A landscape with many valleys, sampled at points; each row gives a point and its height.
A ball rolls from a point to the lowest of its 3 nearest points, and stops where none of them is lower. Distance is the straight distance between rows; heights are no part of it.
rav: [177  98 107 149 105 175 147 115 144 113  72 160 139 151 132 155 106 141
 148 117 102 180 125]  (h 230)
nugez: [181 145 130 147 128 132 140 118 103 145 145 172 187 126 171 173 111 137
 190 138 112 212 121]  (h 215)
mudab: [150 143 144 112 118 109 132  91 156  95  95 138  82 160 103  97 104 127
 133 136 147 188 108]  (h 259)
dozo: [113  80 117 112 120 164 133 160 151 115 114 111 170 112 115 120 123  99
  91 130  97  68 141]  (h 290)
Vopu: [ 85 115 135 102 137  89 140 135 106 140 155 115 107 143  96  80 143 118
  96 109 179  81 140]  (h 525)
gurar: [125 169 152 103 166  96  99  91  87 144 131 155 111 133 154 136 132 170
 119 134 135 168 104]  (h 453)
Fivum: [124 163 142 154 118 117 123  77 112 131  99 134  65 137 160 142 105 149
 120 117 151 185 117]  (h 197)
boz: [103 164 143 177 102 147 119 126 145 142 180  81 101 114 193 145 107 133
 142 135 137 137 103]  (h 297)
dun: [100 130 145 164 103  88 118 105 175 173 144  77  53 111 114 142 121 106
 113 148 205 112 129]  (h 403)
fariv: [142 143 169  82 156  93 148 163 145  63 112 164 115 164  67  73 119 125
 162 192 114 133 140]  (h 407)
beg: [104 168 140 142 139 134 117 109  82 165 152 130 152 108 193 159 136 168
 129 119 121 145 111]  (h 379)
Lut: [146 134 130 119 113 127 127 104 242 114 116 103 118 100  81 139  97  88
 131 195 150 159 129]  (h 131)
dakot: [133 121 142 100 136 117 140 123 190  85 115 131 101 136  60 114 104  90
 127 157 150 122 135]  (h 256)
nebe: [155  96 109 109 134 168 133 140 112  94  69 163 139 156 116 119 137 144
 122 109  77 124 128]  (h 56)
nebo: [103 118 147  85 150 121 147 173 148  89 161 112 158 110  84  96 135  89
 114 149 115  64 146]  (h 254)
Guful: [160 117 108 111 136  99 131 101 215  91 111 126  75 119  29 122 128  78
 127 162 176 134 166]  (h 320)
mimo: [120 125  85 102 125  90 116 132  90 107 148 136  56 172  87  66 181 131
 142  67 184 113 153]  (h 694)
mopan: [137 122 111 120 119 100 127 102 165 101 109 126  50 155  65  97 140  96
 121 110 182 133 140]  (h 192)
dofem: [147 157 157  84 157  85 112 102 112 109 120 164 100 160 119  98 117 156
 133 144 130 177 104]  (h 375)
bevir: [ 88  99  84 115 126  76 126 119 131 144 170 109 102 111  61 100 150 109
 120 124 218  56 180]  (h 609)
kul: [124 147 134 111 158 128 110 105  82 149 111 161 149 125 157 142 134 167
 122 115 107 149 109]  (h 386)
sazo: [138 160 145 129 123  86 124  73 132 122 107 126  47 157 119 101 118 132
 117 115 179 196 114]  (h 395)
gon: [128 130 124 147 122 143 125 101 109 133  78 133  77 145 141 142 126 142
 106  95 128 148 118]  (h 247)
fufut: [115 183 100 220  85 156 129 146  92 161 192  92 102  89 215 176 129 158
 153 119 120 112 127]  (h 415)
tuge: [132 141 140 104 134 113 129 116 219 109 142 105 109 111  66 117  99  77
 131 176 168 129 131]  (h 189)
nono: [110 153 109 122 157 126 106 107  49 170 105 154 190  99 170 154 164 180
  98 103 101 129 129]  (h 479)
zug: [132  75 109 131 119 155 130 128 148 115  73 126 104 131 100 126 134 103
  94 111 114  89 137]  (h 204)
Solu: [109  76 115 141 107 147 124 135 146 155  93  95 135 111 127 141 125 108
  79 117 115  66 139]  (h 249)
zozu: [101 130 146 125 132 121 130 116 107 154 120 119  95 140 133 118 123 130
  95 109 153 111 118]  (h 378)
vad: [107 106 124 139 117 171 123 154 137 144 150  92 182 118 160 127 121 124
 111 115  99  94 116]  (h 331)
Kufav: [ 84 129 133 144 114 134 131 150 101 179 140  69 139 117 165 128 135 143
  72 113 130  84 121]  (h 376)
Tob: [148 171 128 138 146 115 106 115  96 151 180 160 184 108 186 170 128 159
 184 138 111 188 108]  (h 253)
fite: [ 89 151 128 114 138 129 128 151  65 176 149  99 184 111 181 115 156 169
  65 107 103 102 126]  (h 509)
bim: [135 131 150 101 142 131 122 115 116 121 107 154 123 153 126 114 115 147
 124 119 115 143 110]  (h 292)
dizu: [119 160 156 142 125 145 116 125 149 124 186  98 145 135 174 124 109 138
 158 142 126 155  86]  (h 267)
rad: [136 128 128 159 119 165 135 126 102 151 140 141 180 124 185 169 110 142
 158 110 105 161 125]  (h 282)
fozaf: [129 103 130 172  94 150 128 105 182 134 101 114 108 118 150 157  92 118
 125 136 134 148 124]  (h 220)
ziv: [101 178  85 176 146  82  96 125  67 175 171 186 204  46 208 197 198 131
 184 142 133 145 127]  (h 382)
kosu: [129 159  97 208 114 169 125 146  84 155 202  93 169 107 206 150 153 149
 154 101  98 121 111]  (h 365)
Zolud: [ 86 124 137 144 115  99 123 129 147 178 153  69  87 118 112 127 133 110
  95 129 190  75 128]  (h 460)
lukes: [114 170 124 125 160 113 102  86  60 155 102 157 111 121 155 155 155 173
 108 104 130 151 110]  (h 457)
gozan: [106  89 124 112 129 130 136 144 116 126 106 114 132 130 110 102 141 107
  78 111 115  70 141]  (h 314)
zorer: [134 119 150  73 158 115 132 152  92  97 116 169 143 147 114  88 136 154
 122 132  83 115 129]  (h 296)
katuz: [127 151 104 148 149 125 105  91  60 159 101 182 180  98 169 190 157 160
 152 110 108 159 132]  (h 537)
parut: [106 117 114 199  68 140 124 144 106 187 118  74 115  86 188 187 116 146
 100 117 116  83 135]  (h 411)
zal: [171 146 109 157 149 118 126 124  74 166 160 187 217  92 179 197 160 118
 194 131 111 187 129]  (h 236)
pok: [145  94  98 114 127 126 133 143 147  71 102 136  66 142  54  99 172  81
 120  99 138  93 163]  (h 389)
nusa: [136 138 108 221  70 161 137 136 133 162 170 105 111  92 208 183 102 122
 161 119 117 134 148]  (h 444)
bod: [118 135 112 113 152 126 118 121  52 149  97 135 117 137 134 110 173 163
  74  84 113 105 131]  (h 377)
voto: [ 90 148 153 124 135  94 117 118 175 144 179  81  93 125 102 116 114  93
 122 145 201 103 113]  (h 478)
gud: [175 146 138 121 121 134 142 137 145 115 120 154 177 159 144 124  82 154
 188 177 109 208 110]  (h 280)
temif: [141 117 138 133 120 154 132 108 142 118  96 144 132 148 136 138  94 135
 135 126 117 164 113]  (h 222)
legeg: [ 82 133 143  91 142 105 142 156  89 152 167 102 153 124 138  76 154 138
  71 114 132  78 133]  (h 487)
tudom: [108 144 155  89 157 123 132 164 181  90 175 107 145 120  75 100 120  85
 136 168 130  82 131]  (h 203)
ruten: [126 104 134 129 120 130 118 112 201 131 111 108 104 109  96 144 108  93
 111 150 151 114 129]  (h 337)
Gafig: [174 114 117 154 109 162 148 111 107 132 107 165 169 135 157 169 104 142
 167 116 109 190 132]  (h 248)
Pano: [120 159 168 104 135  91 129  96 140 122 142 120  96 150 129 103  96 127
 128 144 170 171 102]  (h 345)
kepup: [127 169 111 194 102 148 136 104  79 157 125 154 125  93 192 199 114 152
 153 106 127 157 154]  (h 347)
poba: [107 120 116 174 102 166 129 144  99 168 138  90 167 112 186 159 120 141
 109 100 104 104 125]  (h 371)
zano: [154  84 112 186  71 170 150 123 190 137 113 126 145 111 154 177  87 105
 159 143 122 179 135]  (h 139)
Gidop: [125 134 135 121 140 149 122 135  90 148 141 139 192 125 168 144 120 160
 145 112  95 140 111]  (h 323)
nep: [142  75  93 109 131 116 115 120 167 134 112 124 106  84  50 136 167  71
 100 143 153  52 187]  (h 413)
zezu: [143 103 122 157  98 168 123 136 209 124 134 104 154 115 134 154  93  97
 154 155 127 137 115]  (h 164)
lan: [ 99 115 141 152 112 146 119 131 161 151 137  88 121 116 150 143 103 116
 114 131 135 109 113]  (h 206)
sim: [125 136 150 137 113 144 130 116 158 122 130 115 130 135 153 135  85 126
 140 142 132 161 105]  (h 232)
mog: [162 127 140  89 154 131 123 143 110 119 117 186 183 150 135 124 113 174
 164 154  80 165 115]  (h 238)
pumet: [129 113 138  74 165  72 136 159  73  81 144 167 104 151  95  62 185 144
 121 113 112 110 145]  (h 472)
moma: [162 110 121  95 137 139 138 169 134  42  78 156  85 165  69  95 164 108
 139 127  92 113 142]  (h 433)
faris: [134 105 111 102 160  93 150 142 144  61 167 128 114 103  17 123 141  81
 145 161 165  74 197]  (h 439)
teme: [126 117 132  98 142 102 133 128 111 102 119 146  81 160  83  84 149 121
 114 104 149 105 138]  (h 440)
Rezib: [124 166  90 172 132 137 101  86  45 159  63 154 141 101 165 189 172 172
 120  85 108 134 136]  (h 560)
Nupe: [110 113 136  88 149 132 135 150  86 127 127 133 176 128 142  96 142 146
  85 107  87  95 130]  (h 466)
guzu: [151 147 119 167 133 158 127 143  79 163 189 136 210 108 192 169 154 138
 178 107  97 158 118]  (h 319)
Puna: [ 99 102 103 147 108 108 132 142  78 177  94  88  99 133 119 119 152 134
  49  90 141  62 147]  (h 310)
kan: [124 116 127 113 135  99 120 108 198 134 141 108  96 106  61 130 121  79
 118 153 186 100 149]  (h 278)
leter: [159 142 156  84 150 107 127 140 135  93 101 178 136 169 108  88 101 160
 164 177  98 171 118]  (h 285)
rire: [119 131  93 152 117 133 120 127  52 165  61 109 103 134 141 144 166 155
  62  65 110  93 137]  (h 109)
kob: [102 117 151  80 147 113 137 150  97 119 140 127 150 134 118  83 142 133
  91 115 108  92 132]  (h 409)
Dife: [101 127 166  76 154 102 139 146 121 107 148 138 132 145 103  80 127 124
 118 132 127 105 124]  (h 402)
gaf: [ 88 145 144 142 123 145 114 147 126 155 178  77 140 119 169 116 135 140
 109 121 127 100  96]  (h 288)
Zul: [161 138 139 115 113 126 147 111 182  84  81 134 112 154 106 105  83 132
 145 165 129 198 113]  (h 190)
fir: [170  98  96 100 145 106 122 100 191 111 139 135  82  91  19 146 159  75
 133 162 170  92 202]  (h 372)
zaf: [104  92 122 119 126 113 130 131 149 146 123 105 104 120  89 112 135  93
  93 120 159  68 144]  (h 404)
suvor: [168 135 115 100 131 111 137 163 160  32 100 144  53 165  42  82 164  90
 163 138 136 143 157]  (h 511)
Bizov: [104 105 132 169 105 125 122 120 130 174  99  93  84 118 147 157 117 132
  91 113 141 100 128]  (h 122)
beb: [105 156 168  96 151  95 121 111 109 147 160 129 105 147 143 107 121 152
 113 128 157 142 103]  (h 449)
rada: [159 107 118  88 154 148 134 157  91 105  91 186 176 149 126 118 135 172
 138 131  56 130 131]  (h 112)
befin: [156 103 121 157  88 154 149 107 186 109  83 135 125 138 128 151  86 128
 144 142 123 198 123]  (h 180)
Pokiv: [143 115 142  92 145 124 151 156 143  62  98 156 107 154  66  94 136 112
 142 153 112 112 140]  (h 352)
solik: [204 129 121 140 132 135 151 139  96 155 132 185 208 136 151 181 127 127
 194 138 105 208 127]  (h 191)
Lir: [119 100  74 116 124  94 124 112 146 104 148 124  71 132  42 100 157  93
 136 114 204  83 183]  (h 483)
Novul: [139 138 157  71 159  76 131 137 121  80 129 167  94 171  78  64 138 135
 149 153 129 133 129]  (h 461)
talos: [111 131 138 196  81 137 124 113 174 152 141  89  83  98 180 167  96 123
 127 141 144 141 126]  (h 255)
Ruko: [123 102 137  99 129 159 147 183 128  98 130 139 206 129 133 103 118 136
 129 138  67  93 134]  (h 514)
vaka: [148 132 105  92 128  91 125 137 122  68 129 150  49 181  68  66 172 109
 159  93 164 137 150]  (h 578)
borag: [143  93 120 116 126 151 140 136 176  85  78 145 111 137  81 120 122 100
 120 136 112 104 134]  (h 270)
nofo: [116 185 151 126 147 116 104 103  95 148 175 137 144 115 192 154 124 170
 144 145 129 177 102]  (h 312)
Turu: [ 82 158 163 100 149 107 127 139 108 158 190  99 126 136 146  91 142 143
 101 122 156 109  98]  (h 522)
mub: [128 144 106 127 139 119 112 114  74 149  83 131  68 152 121 116 175 145
  96  67 140 123 124]  (h 346)
Bugag: [175 143 124 180 113 160 145 145 113 139 197 127 187 128 185 156 131 115
 201 124 110 181 109]  (h 300)
Zom: [129 122 147 119 118 156 133 147 176 107 134 122 164 137 126 121  90 115
 151 149 116 128 105]  (h 194)
sem: [129  65 103 151 102 177 129 135 137 147  79 116 153 119 143 155 110 120
  95 109  93  90 138]  (h 210)
bolug: [ 96 152 156 168 106 113 126 107 143 153 138  94  62 114 164 148  98 133
 110 137 170 142 117]  (h 321)
gem: [124  96 129  97 135 160 138 166 181  94 131 113 165 101  83 127 120  88
 118 166  96  62 142]  (h 257)
muzu: [120 104 126 130 128 160 134 124 120 132  95 129 132 135 137 131 118 135
 101 103 107 112 120]  (h 113)
dum: [145 125 125 168 107 174 131 147 168 121 182  96 176 137 163 136 111 117
 184 135 108 146  90]  (h 287)
nivu: [142 111 100  99 157 149 117 136  62 138  93 177 207 116 147 139 161 168
 119 103  58 128 132]  (h 276)
fep: [136 144 147 120 123 148 128 139 214  98 137 101 152 128 109 122  87  99
 156 180 131 139 107]  (h 169)
Dat: [143 163 174  91 133  98 126 115 158  99 123 137 121 160 113  87  81 137
 154 175 135 188  96]  (h 245)
gola: [131 112 111 163 115 180 124 165 125 143 183  84 209 126 178 127 135 133
 145 107  83 112 103]  (h 305)

Where does a ball stop that starts at each point below?
katuz | solik
beg | solik
guzu | solik
lukes | solik
kob | nebe

Call two points neighbours if one is among the 3 nearest of the other. Go from one point of each pair to the other, from neighbour to neighbour, staying as low as possible. Name the highest point that can't be avoided.
zano, solik | Gafig
Lut, zano | fep
nebe, Fivum | gon
Bizov, Lut | fozaf
